Each row is a point on a landscape with many peaks, with its height.
From any point a climber takes the steepest step (rise divided by distance) to one of its 2 nearest points. It stops when none of these is higher. Distance is the straight distance between rows; heights are no part of it.
Q_527: [130, 156,  77, 127, 102, 166, 108, 155, 111, 107, 139, 150, 158, 159, 108,
 170,  14, 161, 145, 156, 118]  h=314
Q_282: [ 83, 111, 150, 147, 141,  79, 172, 194, 202, 146, 174, 104, 106, 138,  69,
  51, 145, 151, 111,  88, 107]  h=210
Q_554: [167, 194, 136, 133,  84, 108, 109, 160, 130, 133, 121, 105, 118,  98, 171,
 148, 151,  58, 145,  85, 157]  h=211
Q_638: [ 85, 146, 167, 160, 146, 113, 145, 189, 160, 153, 133, 130,  64, 128,  62,
  57, 129, 136, 118,  99,  82]  h=249
Q_226: [130, 128,  90,  92, 104, 139, 118,  74, 127, 131, 214, 134, 160, 140, 102,
 146, 114, 191, 151, 118,  99]  h=195
Q_107: [146, 172,  95, 120, 152, 107, 130, 202, 102, 143, 104, 167, 148, 141, 141,
 118,  61, 114, 123, 134, 139]  h=432
Q_289: [132, 140, 157, 155, 151, 115, 156, 135, 143, 101, 114,  79,  85, 101, 140,
  86, 168, 103,  88, 140, 176]  h=181
Q_170: [127,  73,  99, 117, 155, 142, 133, 123,  89, 138, 138, 110, 167, 102, 141,
 125, 128, 144, 153, 126, 130]  h=748
Q_718: [138,  81,  92, 166, 148,  79, 143, 106, 128, 124, 101, 112, 149, 134, 129,
  88, 130,  80, 124,  63, 191]  h=480
Q_848: [141, 134, 158,  97,  78, 155, 131, 108,  88,  93, 112, 117, 125,  72, 189,
 134,  70, 132, 121, 150, 119]  h=221
Q_134: [150, 141, 135, 133, 144, 119, 140,  98, 155, 117,  89, 148,  49, 143, 129,
  84, 147, 178,  95, 112, 138]  h=154
Q_628: [146, 111,  99, 160, 115, 113, 110, 141, 118, 109,  83, 133, 175, 148, 136,
  94,  71, 142, 155, 117, 120]  h=582
Q_470: [149, 150, 144,  74,  58, 154, 103, 144, 109,  95, 168, 137, 124, 109, 159,
 147,  65, 144, 118, 110,  83]  h=256
Q_793: [131, 138, 140, 116, 159, 149, 172, 169, 152,  85, 153,  79,  79, 107, 144,
  71, 116,  98,  92, 133, 221]  h=164
Q_872: [147, 139, 115, 166, 151, 108, 150, 191, 112, 166, 103, 123, 151, 172, 125,
 134,  95,  95, 141, 103, 138]  h=488
Q_900: [146, 130, 135, 113,  99,  96, 115, 152, 150, 117,  87,  98, 157, 178, 157,
 118,  62, 185, 173, 112, 124]  h=502
Q_139: [136, 107, 108,  92, 160, 184, 137,  70, 110, 137, 174, 144, 137, 157,  98,
 125,  89, 197, 159, 119, 118]  h=255
Q_525: [137, 135,  67, 105,  92, 155, 122, 122, 112, 163, 160, 151, 129, 136, 118,
 172,  78, 179, 133, 128, 118]  h=253
Q_841: [ 73, 135, 100,  62, 102, 109,  90, 159, 135, 186, 129, 103, 147, 148, 104,
 155, 113, 153, 167, 146, 143]  h=487
Q_393: [132, 111, 141, 172,  92, 162, 145, 103, 158,  59, 157, 126, 122, 123,  57,
 128, 224, 155,  52, 120,  94]  h=446
Q_158: [123, 144, 173, 161,  80, 136, 114,  94, 127, 102,  97, 133, 101, 112,  59,
 122, 209, 177,  76,  95,  86]  h=379
Q_234: [153, 128, 110, 129, 155, 195, 151, 137,  61, 149, 135, 107, 100,  86, 116,
 131, 117, 116, 125,  88,  94]  h=530
Q_978: [185, 134,  87, 136, 168, 120, 141, 128,  94, 126, 143, 190, 148, 112, 157,
 123, 113,  63, 125, 123, 151]  h=589
Q_497: [118, 150, 118,  96, 100,  91, 154,  97, 112, 139, 105, 169,  95,  99, 180,
 136, 159, 121,  60, 159, 176]  h=28
Q_906: [162, 152, 120, 140, 119,  82, 138, 151, 113, 130, 115, 101, 123, 106, 161,
 110, 163, 105, 123, 122, 160]  h=197
Q_979: [158, 110, 129, 145, 181,  68, 141, 106, 132, 102, 145, 171, 136, 132, 139,
 123, 141,  65, 115,  87, 166]  h=529
Q_972: [130, 134, 135, 113, 183, 176, 119,  96, 107, 159, 122, 145, 126, 149, 129,
 163, 136, 129, 176, 209,  81]  h=558
Q_246: [153, 116, 139, 136, 172, 133, 123, 137, 109, 126,  60, 117, 147, 125, 163,
 179, 116, 101, 202, 143, 108]  h=501
Q_86: [173, 160, 125, 118, 161, 133, 131, 127, 125, 129, 139, 158, 112, 161, 153,
  84, 149, 146,  84, 130, 130]  h=173
Q_759: [ 96, 168, 180, 132, 101, 111, 115, 113, 146, 138, 101, 129,  55, 125,  96,
 134, 193, 149,  95, 110,  89]  h=334
Q_400: [125,  94, 107, 143, 143, 153, 124,  88,  57, 124, 122, 107, 152, 100, 152,
 140, 111, 143, 151, 202,  96]  h=747
Q_466: [169, 166, 150, 127, 101, 133, 104, 134, 116, 111, 138, 124, 131, 143, 139,
 155, 138,  89, 157, 109,  97]  h=235
Q_264: [138, 128, 182, 222, 135, 119, 137, 157, 136, 127, 123,  85,  94, 130,  90,
  87, 153,  90, 126,  98,  75]  h=557
Q_785: [130, 124, 175, 149, 116, 176, 135, 108, 129, 115, 186, 125, 115,  97, 109,
 126, 194,  78,  84, 130, 137]  h=797
Q_794: [ 89, 168, 129,  90, 110, 111,  69, 125, 164, 113, 144, 157, 166, 146, 107,
  98, 206, 138,  71, 116, 177]  h=97
Q_166: [109,  86, 140, 116, 157, 124, 143,  97, 135, 153, 181, 115, 129, 117, 115,
 199, 148,  98, 195, 141,  54]  h=335
Q_249: [170,  98, 146,  96, 118, 148, 150, 113,  83,  95, 107, 106, 148,  80, 217,
  89,  84, 157, 121, 114, 158]  h=196
Q_734: [124,  97,  84, 145, 104, 144, 115, 118, 184,  98, 136, 178, 177, 131, 139,
 215, 107, 109, 221, 190, 147]  h=349
Q_514: [ 86, 129, 140, 129, 132, 151, 145, 129, 230, 158, 186,  76,  98, 117,  95,
 116, 212, 112, 120, 120, 135]  h=276
Q_990: [ 91,  89, 107, 145, 154,  91, 162, 154,  76, 167, 127, 110, 106,  77, 105,
 111, 103, 154, 120, 100, 102]  h=362
Q_310: [ 92, 107, 153, 102, 139,  73, 129, 112, 106, 130,  89, 123, 132, 127, 142,
 172, 107, 114, 161, 160, 161]  h=653
Q_953: [150, 137, 109, 100, 123, 172, 148, 143, 139, 129,  96, 174, 131,  91, 182,
 200,  64,  73, 157, 152, 141]  h=269
Q_678: [186, 130,  96, 196, 177, 118, 124, 140,  99, 124, 142, 151, 156, 114, 143,
 108, 172, 101, 107, 168,  97]  h=893
Q_577: [ 80,  88, 189, 150,  94, 168, 161, 124, 149, 101, 165, 138,  95, 150,  73,
 136, 186, 153,  49, 137, 106]  h=539
Q_147: [124, 108, 111,  67, 154, 204, 124, 108,  89, 176, 136, 118, 162, 160, 123,
 134,  80, 164, 147, 122, 156]  h=336
Q_263: [ 97,  92, 123, 114, 164, 185, 139, 112, 121, 194, 134, 106, 133, 139, 130,
 194, 132, 140, 187, 161,  58]  h=436
Q_681: [177, 148, 105, 172, 100, 127, 134, 133, 122,  96, 117, 123, 132, 130, 159,
 111,  75, 124, 113, 124, 117]  h=658
Q_461: [133, 107,  76, 115, 123, 167, 137, 148, 158, 103, 136, 186, 175,  86, 150,
 208,  72,  91, 186, 145, 142]  h=299
Q_573: [105,  83, 111, 143, 150,  92, 142, 113, 106, 112,  67, 121, 140, 123, 164,
 186,  81,  90, 208, 169, 152]  h=575
Q_492: [154,  70, 151, 125, 144, 113, 174, 123,  98, 118, 119,  82, 126, 135, 219,
  85,  79, 117, 126, 143, 178]  h=175
Q_358: [109, 109, 208, 122, 112, 156, 121,  93, 164, 131, 157, 140, 112, 146,  94,
 152, 207, 105,  62, 115, 109]  h=657
Q_311: [ 82, 108, 133, 136, 110,  43,  88, 104, 134, 138,  96, 143, 123, 131, 100,
 100, 198, 145,  97,  60, 146]  h=61
Q_626: [145,  93, 100, 127, 154, 145, 126,  93, 137, 144, 155, 120, 169, 124, 105,
  93, 125,  91, 140,  60, 187]  h=520
Q_454: [109, 144, 150, 139, 125, 136, 138,  97, 201, 137, 105, 103,  68, 116,  93,
 117, 198, 110, 105, 104, 124]  h=304
Q_969: [105, 116, 155, 127, 115,  80,  99, 110, 138, 102, 100, 157, 171, 140, 127,
 123, 208, 115,  77,  98, 168]  h=78
Q_629: [126, 158, 140,  88,  79, 131,  83, 149, 134,  54, 153, 129, 181, 105, 146,
 147,  93, 154, 165, 142, 109]  h=309
Q_710: [101,  94, 106,  98, 120,  82, 116,  94, 132, 125, 118, 164, 151, 127, 129,
 178, 100, 158, 183, 183, 143]  h=774
Q_873: [156, 190,  94, 132, 122, 166, 136, 188, 107, 120, 138, 155, 116, 162, 124,
 110,  29, 140,  97, 161, 120]  h=380
Q_431: [133, 140, 169, 159, 119, 168, 129, 147, 147, 126, 181,  83,  99, 120,  97,
  94, 170,  97, 105,  90, 111]  h=672
Q_897: [139, 166,  97, 156, 157, 115, 124, 128, 132, 125, 129, 174, 117, 142, 122,
  91, 148, 169,  63, 185, 141]  h=153
Q_122: [158, 180, 151, 143, 143, 145, 132,  64, 167, 131,  58, 154,  37, 169, 118,
 108, 162, 136,  98, 142, 140]  h=142
Q_910: [101, 106, 173, 132, 164, 133, 155, 152, 235, 149, 173,  79, 103, 146,  89,
  67, 171, 126, 122,  98, 137]  h=246
Q_287: [ 61, 120,  71, 102, 119, 108, 120, 155, 118, 155, 146, 129, 156, 142, 126,
 180,  82, 178, 164, 190, 115]  h=600
Q_222: [145, 135, 119, 160, 139, 122, 116, 131, 105, 116, 130, 103, 167, 115, 125,
 126, 158, 146, 115, 187,  83]  h=707
Q_928: [ 97, 170, 106, 140, 137,  80, 112, 152, 144, 137, 102, 147, 130, 162, 112,
  87, 187, 133,  58, 201, 148]  h=134
Q_532: [157,  80, 140, 160, 141, 131, 183, 132, 115,  94, 161,  77,  92, 116, 169,
  96,  88, 100, 106, 116, 199]  h=156
Q_46: [ 87, 147, 140, 116, 107,  40, 106, 101, 153, 148,  88, 150, 107, 175, 111,
 133, 146, 113, 109, 108, 167]  h=46
Q_480: [ 72,  99, 132, 173, 141,  99, 141, 146, 129, 175, 121, 113, 109, 117,  66,
 101, 116, 136, 112, 119,  89]  h=305
Q_496: [175, 146, 102, 135, 188, 140, 106, 145,  90,  97, 129, 168, 182, 122, 147,
 129, 137, 101, 165, 146,  94]  h=701
Q_537: [140,  77,  87, 128, 127, 166, 127, 113, 118, 172, 118, 108, 154, 110, 140,
 113, 125, 152, 137,  49, 160]  h=603
Q_81: [131, 164, 147,  91,  59, 100,  92, 129, 144,  94, 115, 119, 132, 171, 145,
 106, 102, 183, 123, 117, 119]  h=442
Q_412: [ 78, 116, 130,  37, 111, 145,  94, 111,  97, 192, 118, 115, 129, 154, 108,
 124,  79, 153, 152, 122, 179]  h=413
Q_569: [127, 116, 164, 126, 125, 138, 126, 113, 106, 145, 160, 103, 111, 103, 133,
 175, 160,  54, 176, 110,  81]  h=275
Q_962: [114, 185, 134, 139,  95, 124,  68, 148, 155, 132,  95, 133, 149, 138, 126,
  98, 177, 137,  90, 156, 134]  h=116
Q_360: [128, 109, 113, 141, 138, 171, 100, 109, 126, 100, 107, 160, 152, 132, 110,
 192, 114, 125, 204, 195,  95]  h=435
Q_996: [183, 165, 111, 150, 132, 184, 148, 145,  93, 130, 110, 124, 117, 108, 160,
 113, 103, 101, 127, 102, 125]  h=598
Q_957: [114, 167, 154,  91,  95,  58, 115, 105, 144, 131, 125, 173,  98, 154, 147,
 159, 135,  94,  85, 144, 184]  h=36
Q_257: [124, 135, 148,  66,  64,  80,  77, 138, 146,  76, 138, 108, 165, 138, 148,
 145, 120, 204, 177, 100,  84]  h=378
Q_922: [112,  99, 132, 141, 182, 163, 182, 162,  90, 187, 119, 103, 119,  91, 107,
 130, 101, 154, 149,  84,  77]  h=437

Where does a climber stop that starts at each point below?
Q_46 | Q_86
Q_793 | Q_972
Q_122 | Q_785
Q_226 | Q_710
Q_497 | Q_972
Q_910 | Q_785

Call two points neighbours if one is among the 2 nearest of the other. Go from one point of each pair to the other, from neighbour to neighbour, staying as high as possible. Name the lowest point that can't be avoided.
Q_86 and Q_710 | Q_122
Q_170 and Q_678 | Q_222
Q_785 and Q_681 | Q_638
Q_785 and Q_710 | Q_226
